Each scene shows the same named points in several views. A view is turned or mirrored, and shifted as a whole, has a little noise and may leave points out.

Scene 1
View 1
J_754: -0.173	0.729	-2.072	0.787	0.693	0.362	-0.806	-0.557	1.407	0.279	-1.244	-0.113	-0.984	0.679	-0.313	-1.807	0.551	-0.641	-1.970	-1.329	-0.543	-0.361	1.049	-0.133
J_545: -2.951	-1.687	-2.685	-3.654	-1.541	0.553	4.402	0.672	-0.042	0.586	-1.254	1.320	-1.697	-2.194	-1.808	0.939	0.589	2.494	-4.518	-0.224	-2.389	1.055	0.602	-3.559
J_256: -3.121	0.598	-2.737	-1.140	0.746	-0.878	0.071	-0.060	0.585	-0.058	-1.281	0.907	-0.468	-0.976	-1.527	-1.947	-0.145	-0.829	-1.123	-1.982	-0.457	0.675	0.079	-1.823
J_104: -1.331	-0.371	-2.133	-1.300	-0.186	0.116	1.160	0.863	2.279	0.282	0.410	0.651	-1.317	-0.546	-0.088	-0.247	0.966	0.527	-1.034	-0.897	-0.505	0.544	0.093	-1.473
J_565: -0.706	-1.314	-2.162	-1.784	-1.460	1.653	2.336	-0.111	1.117	0.170	0.032	-0.042	-1.294	-0.740	-0.292	0.314	0.422	1.297	-3.130	0.100	-1.190	-0.049	0.209	-1.901
J_483: 2.732	-1.040	0.130	0.997	-2.074	2.408	-0.132	-1.034	3.862	-0.646	3.147	-2.949	-1.348	1.503	2.401	3.550	0.666	0.731	-1.436	1.056	-1.085	-2.480	-1.785	0.896
J_660: -0.404	-0.340	0.168	0.827	-1.136	2.683	-1.322	-3.103	-0.330	-2.290	-1.204	-1.606	-1.999	2.514	1.096	-1.350	0.050	-3.424	-0.666	-2.246	-1.263	-2.697	-1.641	0.334
J_670: -2.550	0.563	-1.148	-0.195	0.422	-0.789	-1.186	-0.255	2.003	-1.235	0.769	-0.142	-0.841	0.319	0.242	-0.561	0.225	-2.136	1.573	-2.329	-0.121	-0.323	-2.100	-0.645
J_911: 0.284	-0.514	-1.205	-0.109	-0.835	1.654	0.338	-0.776	1.646	-0.330	0.018	-0.677	-1.584	0.844	0.656	-0.119	0.723	-0.336	-1.753	-0.632	-0.935	-1.030	-0.176	-0.359
J_398: 0.422	-1.871	-0.184	-0.973	-2.546	3.354	1.732	-1.481	0.990	-1.144	0.338	-1.231	-2.514	1.189	1.399	1.153	0.781	-0.127	-2.392	-0.245	-1.745	-1.809	-1.030	-0.780
J_954: -1.392	-0.638	-2.185	-1.292	-1.002	0.737	0.921	-0.530	1.242	-0.372	0.608	-0.734	-0.238	-0.902	-0.456	0.513	-0.594	0.304	-2.114	-0.117	-0.877	-0.327	-0.893	-1.631
J_176: -1.399	0.717	-3.653	-0.673	0.816	-1.396	-0.588	0.996	3.193	0.758	1.861	-0.263	1.242	-1.892	-1.021	-0.485	-0.845	0.661	-0.608	0.045	0.776	1.045	-0.250	-1.408
J_871: -0.470	-0.192	-1.979	-0.656	-0.333	0.269	0.219	0.435	2.990	0.139	1.691	-0.445	-0.564	-0.296	0.389	0.325	0.373	0.390	-0.564	-0.214	-0.002	0.072	-0.668	-0.794
J_913: 0.556	-0.112	-1.759	0.497	-0.835	1.770	-0.251	-1.831	0.710	-0.317	-0.575	-1.598	-0.621	0.620	-0.103	-0.339	-0.519	-0.298	-3.283	-0.231	-1.200	-1.520	0.092	-0.271
J_518: -2.438	-0.164	-3.594	-1.824	0.400	0.209	1.023	0.299	0.358	0.526	-1.419	1.369	-0.478	-1.283	-1.590	-3.041	-0.139	-0.156	-2.046	-1.270	-0.001	1.202	1.095	-2.303
J_43: 0.026	1.155	-0.619	1.579	0.572	-0.521	-1.620	-0.650	2.649	-0.340	0.015	-1.197	-1.173	1.326	0.628	0.745	0.872	-0.863	-0.636	-1.574	-1.173	-1.265	-0.598	0.869
View 2
J_256: 0.642	-0.612	-1.814	0.989	0.560	-0.647	-1.311	-1.358	-2.054	2.487	0.395	-0.267	0.138	0.070	-0.242	-1.772	-3.823	0.649	-1.295	0.594	0.890	-1.951	-0.961	2.870
J_398: 1.246	-1.205	-0.457	-1.094	2.785	1.662	1.307	1.645	1.261	1.310	-0.562	0.475	0.623	-1.588	1.160	0.330	1.427	0.606	-0.214	0.078	-1.595	0.395	-0.766	2.360
J_518: -0.317	-0.942	-1.893	1.064	0.718	-0.520	-1.074	-0.636	-2.879	2.616	-0.079	-1.909	0.572	0.003	-0.130	-0.920	-4.302	0.371	-1.865	0.332	0.606	-2.429	-1.102	2.840
J_483: 1.517	-2.477	-0.236	-0.880	2.209	3.592	3.847	0.636	1.382	2.262	0.192	1.741	-0.157	-0.779	3.307	-1.620	3.710	-1.190	0.707	2.268	-1.085	3.119	1.153	-0.347
J_913: 0.582	-2.684	-1.367	1.201	2.382	1.594	0.685	-0.090	-0.170	1.341	-1.362	0.475	-0.618	-2.136	1.422	-0.770	-0.268	0.610	-1.077	1.715	-0.573	-0.534	1.005	1.723
J_43: 0.969	-2.050	-0.229	1.700	1.378	1.935	0.312	-1.811	-1.222	1.574	0.309	3.186	-0.783	-0.980	0.798	-3.310	0.502	-0.756	0.182	2.236	0.664	0.792	0.149	1.182
J_545: 1.113	0.690	-1.782	-1.487	2.519	-0.445	-0.336	0.731	-0.064	3.702	0.135	-4.494	2.440	0.609	-0.431	-1.223	-3.619	1.889	-3.623	0.926	-2.303	-0.502	-2.332	2.893
J_911: 0.487	-1.804	-0.525	0.585	1.889	1.709	0.811	0.158	-0.808	1.672	-0.213	0.798	0.090	-1.046	1.083	-1.068	0.222	-0.418	-0.342	0.949	-0.356	0.163	-0.375	1.839
J_871: 0.742	-1.283	-1.192	-0.023	0.529	1.265	1.552	-0.660	-1.412	3.216	0.980	0.017	0.278	0.733	1.721	-2.031	-0.888	-1.004	-0.317	1.379	0.517	0.506	-0.098	0.922
J_104: 0.396	-0.624	-0.861	0.051	0.895	0.747	0.395	-0.420	-1.927	3.054	0.878	-0.769	0.996	0.716	0.582	-1.959	-1.796	-0.655	-0.989	0.948	0.061	0.017	-1.357	1.897
J_565: 0.695	-0.894	-1.247	-0.687	2.159	0.860	0.855	0.759	-0.285	2.765	-0.216	-2.189	1.254	-0.271	0.907	-0.666	-1.378	0.625	-1.804	0.946	-1.344	-0.063	-0.951	2.079
J_660: 1.206	-2.336	-0.409	1.102	1.913	1.197	-0.301	0.115	0.270	-0.598	-0.911	4.641	-1.497	-2.998	0.599	0.394	1.331	0.366	1.654	-0.688	0.818	-1.361	0.331	3.177
View 3
J_911: -0.295	0.554	-0.772	-1.086	1.087	0.479	-1.147	-0.198	0.816	0.762	-0.097	0.872	1.372	-1.583	0.913	-0.385	1.093	0.939	0.675	-0.644	0.809	-1.564	-0.231	2.034
J_871: 0.915	0.718	-0.496	-1.605	0.087	0.199	-1.485	-0.217	0.804	-0.603	1.234	0.754	1.399	-2.242	1.578	0.897	1.196	-0.422	1.921	0.260	0.089	0.027	-1.060	1.772
J_398: -1.654	0.277	-1.482	-1.426	1.407	2.142	-2.547	0.478	0.198	1.474	-1.377	1.786	1.490	-1.166	2.484	-1.316	0.288	2.647	0.445	-0.938	1.177	-0.842	0.260	1.879
J_483: 2.341	0.059	-2.476	-3.642	1.652	3.083	-4.160	-2.444	0.045	1.204	-0.145	1.146	1.571	-2.583	3.019	-1.764	0.729	2.254	2.290	-2.265	2.696	0.389	-0.257	1.668
J_670: 1.378	1.206	-0.656	-0.908	0.093	-2.008	-1.333	-1.513	0.922	0.179	1.188	-0.182	2.502	-1.201	0.391	0.577	1.309	1.357	0.869	2.898	-2.689	-0.897	-1.255	1.911
J_545: -5.868	1.125	1.270	0.680	-0.317	1.676	-0.458	5.795	1.406	-1.947	0.883	1.108	0.945	-2.375	1.763	0.900	-0.698	0.493	2.677	0.727	1.205	0.736	-1.349	1.972
J_754: 0.029	0.867	-0.040	-0.186	1.151	-1.177	0.318	-0.556	1.231	0.457	0.881	-0.245	1.376	-1.695	-1.015	-0.097	1.565	0.097	0.701	-0.348	0.405	-2.637	-0.409	2.183
J_176: 1.571	0.832	0.665	-1.214	-0.550	-0.995	-0.389	0.202	0.261	-2.505	2.712	-0.858	0.741	-2.296	0.222	2.007	1.070	-2.118	2.753	0.852	-0.222	0.927	-1.591	1.421
J_565: -2.543	0.500	0.032	-0.645	0.402	1.463	-1.059	2.552	0.555	-0.639	0.172	1.170	0.853	-1.809	1.702	0.437	0.224	0.304	1.556	-0.542	1.229	-0.093	-0.646	1.725
J_43: 1.802	1.260	-0.946	-1.368	1.428	-0.831	-1.237	-2.421	1.715	0.947	1.279	-0.442	2.356	-2.515	-0.460	-0.998	1.808	1.555	1.585	0.092	0.333	-2.136	-0.929	2.287
J_954: -1.070	0.565	0.086	-0.837	0.422	0.675	-1.375	1.186	-0.115	-1.092	0.806	-0.162	0.854	-1.342	1.045	0.175	0.017	0.902	1.926	0.459	0.354	0.448	-0.693	1.551
J_256: -1.804	1.215	1.011	0.687	-0.002	-1.694	0.660	1.830	0.867	-1.217	1.380	-0.501	1.240	-1.065	-0.606	1.131	0.690	-0.100	1.111	1.983	-1.311	-1.215	-1.010	1.896
J_104: -0.842	0.920	-0.010	-0.722	-0.175	-0.142	-0.625	1.362	1.602	-0.568	1.127	1.138	1.553	-2.382	1.327	1.224	1.256	-0.531	1.627	0.781	-0.195	-0.484	-1.242	2.052
View 4
J_954: 0.258	0.267	0.363	0.208	0.341	0.186	-0.114	2.044	1.176	-0.074	0.733	-0.268	-1.046	-0.094	-0.230	0.290	0.951	1.421	1.965	0.633	0.160	-0.900	1.213	-0.045
J_913: 0.724	-1.232	2.298	0.659	0.278	0.520	-0.655	0.621	1.098	-0.974	-0.078	-0.740	0.410	-1.331	0.910	0.423	0.979	2.010	1.820	0.907	1.414	-0.120	0.107	-0.042
J_518: 0.360	0.431	-0.792	-0.172	-0.555	1.436	-1.191	1.421	-0.787	-1.401	-1.973	-2.440	-2.935	1.168	1.125	0.997	1.442	1.627	3.092	0.080	-2.644	-1.332	1.373	-0.341
J_256: 0.056	0.266	-1.287	-0.596	0.073	1.551	-0.502	1.694	0.067	-1.969	-1.011	-1.353	-2.342	0.836	1.766	0.063	1.688	1.581	2.517	0.509	-2.823	-1.096	1.113	-0.583
J_176: 2.077	0.555	0.125	-0.459	0.997	0.034	0.767	2.280	1.470	-1.757	-1.456	0.732	-4.228	1.068	0.789	0.027	-0.031	1.109	2.986	2.283	-0.193	-3.047	2.140	-0.025
J_104: 1.853	1.144	0.128	-0.125	0.082	0.749	0.808	1.191	0.852	-0.805	-0.884	-0.793	-2.227	0.455	-0.250	-0.680	0.409	1.472	1.972	0.155	-1.295	-0.088	1.315	0.113
J_43: 1.992	-0.776	1.643	-0.383	1.494	0.961	1.755	0.167	2.270	-3.163	-0.391	0.994	0.065	-1.463	2.471	-2.076	0.581	1.884	0.991	1.770	0.270	0.580	-0.148	-0.372
J_660: -1.062	-2.225	1.008	-0.957	0.365	-0.348	0.647	-0.878	0.635	-2.087	1.123	-1.412	3.317	-1.657	3.607	-0.920	1.169	0.192	0.223	1.128	0.036	1.772	-2.335	-0.829
J_911: 1.363	-0.234	1.738	0.207	0.130	0.275	0.633	0.116	1.072	-0.992	-0.160	-0.910	0.192	-0.897	0.532	-0.665	0.483	1.388	1.338	0.418	0.424	0.945	-0.007	0.084
J_754: 1.712	-0.769	1.548	0.032	0.314	1.486	-0.146	-0.031	0.495	-2.795	-1.849	-1.118	-0.938	-0.764	2.402	-0.357	1.057	2.064	2.055	0.979	-0.607	-0.067	0.141	-0.435
J_398: 0.389	-0.141	1.935	0.638	-0.368	-0.453	0.521	0.213	1.181	0.920	1.701	-1.274	2.038	-1.315	-1.104	-0.450	0.581	1.176	0.622	-0.581	1.183	2.211	-0.389	0.306
J_871: 2.094	0.659	0.935	-0.225	0.584	-0.309	1.478	1.083	1.569	-0.891	-0.518	0.212	-1.901	0.136	-0.008	-0.875	-0.234	0.841	1.779	1.221	0.326	-0.480	1.069	0.179
J_483: 2.661	-0.293	4.004	0.779	1.208	-1.544	2.478	0.164	3.318	0.215	1.684	1.576	1.656	-2.092	-1.262	-1.682	-1.015	1.037	0.258	1.484	4.342	1.358	-0.132	0.692
J_670: 0.554	-0.074	-1.084	-1.840	1.203	-0.247	2.365	1.033	1.495	-2.531	0.185	0.504	-0.987	0.359	2.662	-1.957	0.242	-0.118	1.118	1.950	-1.721	-0.314	-0.132	-0.576

In a view up to two points have been moved. Name them for each view, in the order of its rows, or write none.
view 1: J_256
view 2: J_398, J_545
view 3: J_483, J_754
view 4: J_913

Scene 2
View 1
J_68: -2.377	1.213	-0.070	-1.181	0.868	-0.329	-0.047	1.281	-1.420	-1.238	-3.748	1.326	-0.043	2.307	-3.207	-1.741	0.336	-0.599	-0.480	-2.810	-2.122	-0.986	-1.553	0.642
J_111: -1.677	1.057	0.314	-0.519	0.504	-0.468	0.192	1.889	-1.394	-0.711	-3.032	1.078	-0.445	2.013	-3.054	-0.975	1.013	-0.640	0.291	-2.393	-1.959	-0.618	-1.241	0.409
J_613: 0.405	0.554	0.676	0.464	-1.017	-0.431	-0.525	2.314	-1.106	0.672	-1.681	0.438	-1.897	1.368	-1.530	0.386	1.193	-0.174	1.863	-2.255	-1.585	-0.949	-0.399	-0.140
J_313: 0.749	0.163	0.865	-1.713	-0.392	0.803	-1.838	-2.292	-0.514	0.045	-2.345	-0.322	0.789	0.452	0.796	1.614	-0.086	-1.152	-0.126	-3.376	-2.280	-1.836	1.196	2.940
J_235: -0.297	-1.295	2.078	1.282	-0.097	-0.505	-0.138	2.361	-0.350	-0.044	-0.035	-1.645	-0.868	-1.490	-2.977	1.827	3.247	-1.166	0.878	-0.258	-0.779	1.076	-0.365	-0.173
J_131: -0.140	0.840	1.157	-0.642	0.856	-0.765	0.347	2.225	-2.223	-0.906	-2.667	2.068	0.070	2.422	-2.368	0.575	1.493	-1.543	-0.040	-2.587	-2.539	-1.017	-0.774	0.915
J_99: -0.855	1.251	-0.312	-0.072	1.127	-0.065	1.256	1.099	-0.994	0.831	-2.291	0.830	0.814	1.604	-2.061	-0.171	2.155	0.248	0.823	-2.241	-1.619	0.406	0.943	1.495
J_662: 0.801	-0.693	1.795	0.307	1.121	-1.548	1.234	2.825	-2.144	-0.868	-1.629	1.753	0.362	0.867	-2.775	2.265	2.725	-1.823	-0.902	-2.110	-1.687	-0.102	-0.310	0.208
J_468: 1.668	-0.053	0.808	-0.343	-2.249	0.305	-2.321	-0.669	-0.153	0.964	-1.556	-0.709	-1.839	0.108	0.941	1.535	-0.260	-0.300	1.711	-3.205	-1.578	-2.106	0.724	0.986
J_504: 1.278	1.716	1.015	-0.834	-2.238	1.547	-2.960	-0.877	-0.215	1.698	-1.402	-1.159	-1.691	1.269	1.469	0.723	0.091	-0.336	3.365	-2.323	-2.635	-2.059	0.990	2.318
J_756: -0.032	0.255	-1.452	-0.607	0.550	-0.261	0.864	-1.369	-0.377	0.813	-3.019	0.936	1.307	0.823	-0.385	0.478	0.452	0.897	-0.731	-4.307	-0.827	-0.507	1.896	1.752
J_849: -0.358	0.792	-0.244	0.269	0.311	-0.814	0.919	2.064	-1.351	0.326	-2.592	1.462	-0.555	1.932	-2.305	-0.235	1.397	0.166	0.628	-2.826	-1.428	-0.472	-0.109	0.136
J_895: 0.092	-0.767	1.532	1.685	-2.577	0.332	-1.968	2.311	0.650	1.393	0.441	-2.940	-3.663	-1.536	-1.716	0.833	1.969	0.118	3.531	-0.182	-0.538	0.218	-0.531	-1.078
J_958: -0.967	-2.600	0.713	1.360	0.694	-1.320	1.092	1.312	0.064	-0.661	-0.950	-1.223	0.189	-2.476	-3.625	1.719	2.620	-0.374	-1.615	-1.610	0.462	1.545	-0.063	-0.759
J_450: 0.076	0.972	1.476	0.603	-1.737	0.803	-1.778	1.769	-0.158	1.313	-0.561	-1.711	-2.406	0.360	-1.014	0.423	1.812	-0.387	3.480	-0.623	-1.853	-0.406	-0.083	0.607
J_599: 0.953	0.072	2.079	0.146	-1.076	0.203	-1.465	1.283	-0.707	0.524	-0.726	-0.949	-1.274	0.137	-0.765	1.793	1.788	-1.301	1.892	-1.296	-2.040	-0.725	0.138	1.040
J_328: 0.141	-0.230	-2.362	1.260	-0.161	-0.215	1.754	-0.841	0.949	2.694	-1.406	-0.773	0.402	-0.946	-0.368	0.647	1.766	2.639	0.787	-3.364	0.803	1.325	3.277	0.796
View 2
J_235: -0.443	0.952	0.479	2.665	-0.660	0.413	0.860	-1.314	2.022	1.678	-0.196	-0.074	2.433	1.734	-1.497	0.978	0.726	2.049	-1.255	-1.515	2.212	-0.943	0.067	-0.101
J_468: -2.592	-1.236	-1.504	0.733	1.703	0.494	-1.777	-1.638	1.271	-1.949	1.333	-0.949	0.677	1.061	-2.634	-2.289	0.661	0.936	0.059	-1.302	-1.622	1.546	-0.400	-0.080
J_450: -2.558	-0.517	-1.046	1.994	1.108	0.806	0.139	-0.428	1.900	0.497	0.535	-1.505	1.803	0.206	-2.207	0.133	-0.318	2.969	-0.272	-1.167	-0.006	1.024	1.026	0.069
J_958: 0.501	1.326	0.747	2.657	-1.244	1.017	1.206	-1.983	1.093	1.296	0.618	1.748	1.800	3.344	-0.415	-0.195	1.934	0.814	-2.544	-2.147	2.484	-1.984	-1.680	-0.856
J_131: -2.232	-0.081	0.697	0.335	0.523	-0.511	1.941	0.963	0.746	-0.362	-2.222	1.527	-0.023	1.414	0.803	-1.021	0.031	-1.244	0.818	-0.148	0.426	0.271	0.584	-1.314
J_328: -1.606	-0.742	-0.663	2.622	-1.042	3.767	1.650	-1.997	-0.808	-0.809	3.664	0.503	0.415	0.931	-1.993	-4.284	-1.061	1.263	-2.824	-1.523	0.194	-1.584	-2.496	-1.757
J_849: -2.129	-0.637	-0.441	1.092	0.412	0.993	2.611	0.830	0.335	-0.078	-1.026	1.393	0.216	0.614	0.707	-1.935	-0.341	-0.079	-0.518	-1.096	0.474	0.203	-0.696	-1.360
J_599: -2.055	-0.208	-0.089	1.473	0.626	-0.041	-0.422	-1.008	1.764	-0.218	-0.043	-0.974	1.435	0.877	-2.347	-0.238	0.001	1.498	0.268	-0.753	0.115	0.555	0.787	-0.002
J_111: -2.532	-0.262	-0.245	0.640	1.192	0.559	2.624	1.332	0.565	0.463	-1.043	2.013	-0.166	1.765	1.520	-0.671	0.537	0.095	-0.125	-0.698	0.240	0.626	0.452	-1.547
J_756: -2.511	-0.660	0.067	0.763	0.037	2.060	1.021	-1.199	-0.646	-1.718	2.249	1.603	-1.009	2.280	-0.963	-3.758	0.068	-0.837	-0.864	-0.315	-0.939	-0.569	-1.106	-1.967
J_68: -2.965	-0.339	-0.244	-0.095	1.837	0.556	2.684	1.552	0.229	0.040	-0.745	2.989	-1.051	2.782	2.344	-1.040	1.298	-0.600	0.157	-0.385	-0.553	0.986	0.596	-2.145
J_313: -3.072	-0.489	0.559	-0.009	1.116	0.357	-1.441	-1.828	0.517	-2.346	2.168	0.434	-0.842	3.075	-2.555	-2.316	0.812	-0.707	0.893	0.602	-1.974	0.453	0.832	-1.250
J_99: -2.597	-0.285	0.539	1.492	-0.255	1.687	2.936	0.411	-0.207	0.092	0.463	1.226	-0.194	1.031	-0.185	-1.961	-1.163	0.169	-0.438	-0.005	0.394	-0.719	0.206	-1.820
View 3
J_958: 2.189	-1.298	-0.803	2.214	2.170	0.352	1.445	-1.061	0.313	3.216	1.008	1.060	-1.266	-0.503	-2.308	0.559	-1.999	-0.485	4.742	0.671	1.788	1.999	-0.320	-0.336
J_895: 1.360	-2.686	0.441	-0.645	1.083	-1.977	-1.459	0.186	1.263	0.916	0.362	0.574	2.938	-2.734	0.220	0.748	-1.199	1.330	2.335	1.091	0.789	-1.190	-2.075	-0.391
J_849: 2.032	-1.461	-0.092	-0.128	1.953	-0.468	0.386	-1.216	0.378	0.389	-0.126	-0.858	-1.040	1.970	0.258	0.200	-0.544	-1.389	-0.012	-2.327	1.726	2.232	0.925	-0.458
J_111: 2.303	-1.646	-1.370	0.277	1.474	-0.592	0.822	-1.489	0.373	0.824	1.002	-1.932	-0.946	1.893	0.221	-0.453	-0.163	-1.018	-0.484	-2.948	1.569	2.700	-0.408	0.165
J_450: 1.588	-1.867	1.081	-0.311	0.829	-1.436	-1.761	0.091	0.567	-0.256	1.029	-0.563	1.395	-1.416	1.062	-0.010	-0.448	1.008	0.136	-0.487	0.582	-0.504	-1.310	0.098
J_504: 2.270	0.001	3.389	-0.331	-0.692	-1.526	-3.261	0.644	0.118	-1.510	2.792	0.199	1.484	0.045	0.075	-0.163	1.498	1.333	-1.915	-2.474	0.685	-0.900	-0.593	-0.351
J_613: 2.037	-1.837	0.430	-0.430	1.546	-1.261	-0.601	-0.802	0.020	0.020	0.265	-0.396	0.875	0.516	0.794	0.269	-0.455	-0.536	0.219	-2.073	1.829	0.759	0.101	-0.446
J_131: 2.898	-1.434	-0.552	1.207	2.128	-0.172	0.744	-1.457	-1.544	0.141	1.357	-1.515	-1.110	1.745	1.040	-0.769	-0.349	-1.397	-0.213	-3.695	2.389	2.344	0.467	0.453
J_313: 3.191	1.232	2.874	1.982	-0.444	-0.098	-1.600	0.021	-1.181	0.035	4.373	0.812	-0.688	1.354	-2.008	-0.506	1.683	0.406	-0.502	-3.272	1.508	0.778	0.096	-0.046
J_756: 2.245	1.060	2.299	0.964	0.486	0.264	-0.546	-0.758	0.855	0.434	1.664	0.756	-2.519	3.156	-2.653	0.391	0.738	-1.029	-0.036	-2.331	1.267	2.516	1.868	-1.200
J_662: 2.896	-1.665	-0.358	2.301	3.141	0.371	1.338	-1.401	-2.592	0.944	0.786	-0.220	-1.211	0.620	0.804	-0.239	-1.513	-1.554	2.116	-2.296	2.955	1.972	1.141	0.446
J_68: 2.681	-1.090	-1.803	0.277	0.871	-0.600	1.118	-1.776	0.678	1.124	1.833	-2.088	-1.216	2.930	-0.644	-0.689	0.682	-1.150	-1.265	-4.101	1.772	3.480	-0.713	0.280
J_235: 1.942	-2.154	-0.306	1.831	2.254	-0.196	0.262	-0.520	-0.465	1.712	0.966	0.002	0.009	-1.973	0.067	-0.022	-1.995	0.295	3.313	0.728	1.335	0.499	-1.022	0.428
J_468: 2.605	-0.070	2.712	0.011	-0.086	-1.453	-2.270	0.176	-0.306	-0.197	2.487	1.584	2.077	0.321	-1.172	0.523	1.147	0.455	0.148	-2.505	1.936	-0.450	-0.074	-0.930
View 4
J_895: -0.221	0.275	-3.848	1.630	-0.282	2.996	0.604	-0.598	-1.880	0.884	-1.351	1.701	-0.451	-2.478	-1.237	0.973	-1.156	-0.879	-0.896	-2.232	-1.306	1.440	-0.327	-2.500
J_849: -0.501	-0.491	0.224	-0.967	0.899	-1.039	0.923	1.305	1.731	0.897	-1.573	-0.262	-1.410	-0.122	-1.020	-0.609	-0.091	-0.880	1.245	1.234	-0.675	-0.820	1.833	-2.008
J_235: 0.579	-1.975	-1.588	1.691	1.287	0.172	-0.206	0.385	-2.017	0.865	-1.001	1.857	-0.172	-1.673	0.375	0.345	-0.971	-2.703	-1.119	-0.118	-0.712	1.248	1.044	-2.972
J_328: -0.905	-2.903	-0.347	0.120	0.693	2.809	1.158	-0.396	1.583	2.407	-2.793	-2.495	-2.263	-2.205	-0.076	0.617	-4.206	-1.574	-0.023	1.931	-0.985	-0.851	2.084	1.536
J_99: -1.074	-2.090	0.331	-0.680	0.908	-0.764	-0.018	1.108	2.007	0.775	-1.751	-0.229	-1.520	0.402	-1.360	-0.297	-1.788	-1.041	0.312	2.416	-0.279	-0.665	1.744	-1.603
J_613: -0.623	0.039	-1.460	-0.719	-0.035	-0.184	1.113	0.860	0.588	0.714	-1.504	-0.323	-0.860	-0.415	-1.575	-0.140	0.102	-0.773	0.969	-0.130	-1.147	0.127	0.169	-2.453
J_599: -0.407	-1.548	-2.215	0.039	-0.780	-0.045	0.431	0.634	-0.833	0.473	-1.410	-0.369	0.481	-0.275	-1.236	0.346	-0.885	-1.604	-0.447	0.228	-0.883	1.013	-1.478	-2.602
J_450: -1.181	-0.310	-3.127	0.336	-0.847	1.375	0.137	0.105	-0.344	0.339	-1.534	0.787	-0.344	-0.499	-2.299	0.636	-1.363	-0.254	-0.567	-0.560	-1.089	1.003	-0.931	-2.724
J_111: -0.141	0.031	0.841	-0.815	0.438	-1.504	0.848	1.551	1.824	0.444	-0.801	1.139	-0.479	0.256	-1.124	-0.733	0.600	-0.237	0.422	1.555	0.345	-1.287	1.416	-2.645
J_958: 1.658	-2.400	0.498	1.881	1.953	0.355	0.688	0.382	-1.427	1.912	-0.907	1.294	-0.263	-2.785	2.282	0.185	-1.006	-3.426	-1.087	0.950	0.000	-0.070	2.564	-1.349
J_662: 0.647	-2.274	0.303	-0.420	1.619	-3.114	0.430	1.868	-0.566	0.764	-1.136	-0.214	-0.320	-0.099	0.602	-0.685	0.682	-3.460	0.887	1.242	-0.922	0.596	1.321	-3.292
J_468: -0.333	-0.667	-2.061	-0.798	-2.456	1.131	2.119	0.302	0.067	1.186	-1.830	-2.824	0.950	-0.891	-1.214	0.409	-0.949	-0.785	0.089	0.370	-0.731	0.027	-2.793	-0.893
J_504: -1.744	-0.867	-2.873	-1.166	-3.096	1.384	1.031	0.290	0.814	0.336	-1.908	-2.361	0.843	0.474	-3.081	0.671	-2.015	0.498	-0.346	0.917	-0.663	0.254	-3.576	-1.291
J_313: -0.195	-2.570	-0.079	-1.100	-2.558	-0.527	1.450	0.981	0.808	0.921	-1.498	-2.951	1.963	0.469	-0.823	0.173	-1.679	-1.042	-1.006	3.096	0.614	-0.818	-3.058	-0.552
J_131: -0.116	-1.062	0.619	-1.217	0.531	-2.928	0.592	2.071	1.258	0.316	-1.028	-0.051	-0.208	1.006	-0.963	-0.870	0.862	-1.361	0.894	1.889	-0.186	-0.489	0.658	-3.198
J_68: 0.084	0.341	2.042	-1.243	-0.132	-1.907	1.329	1.830	2.695	0.463	-0.545	0.989	0.150	0.681	-1.070	-0.956	0.876	0.403	0.308	2.500	1.170	-2.262	1.175	-2.320

In a view up to two points have been moved. Name them for each view, in the order of its rows, or write none.
view 1: J_68
view 2: J_450, J_756
view 3: none
view 4: none
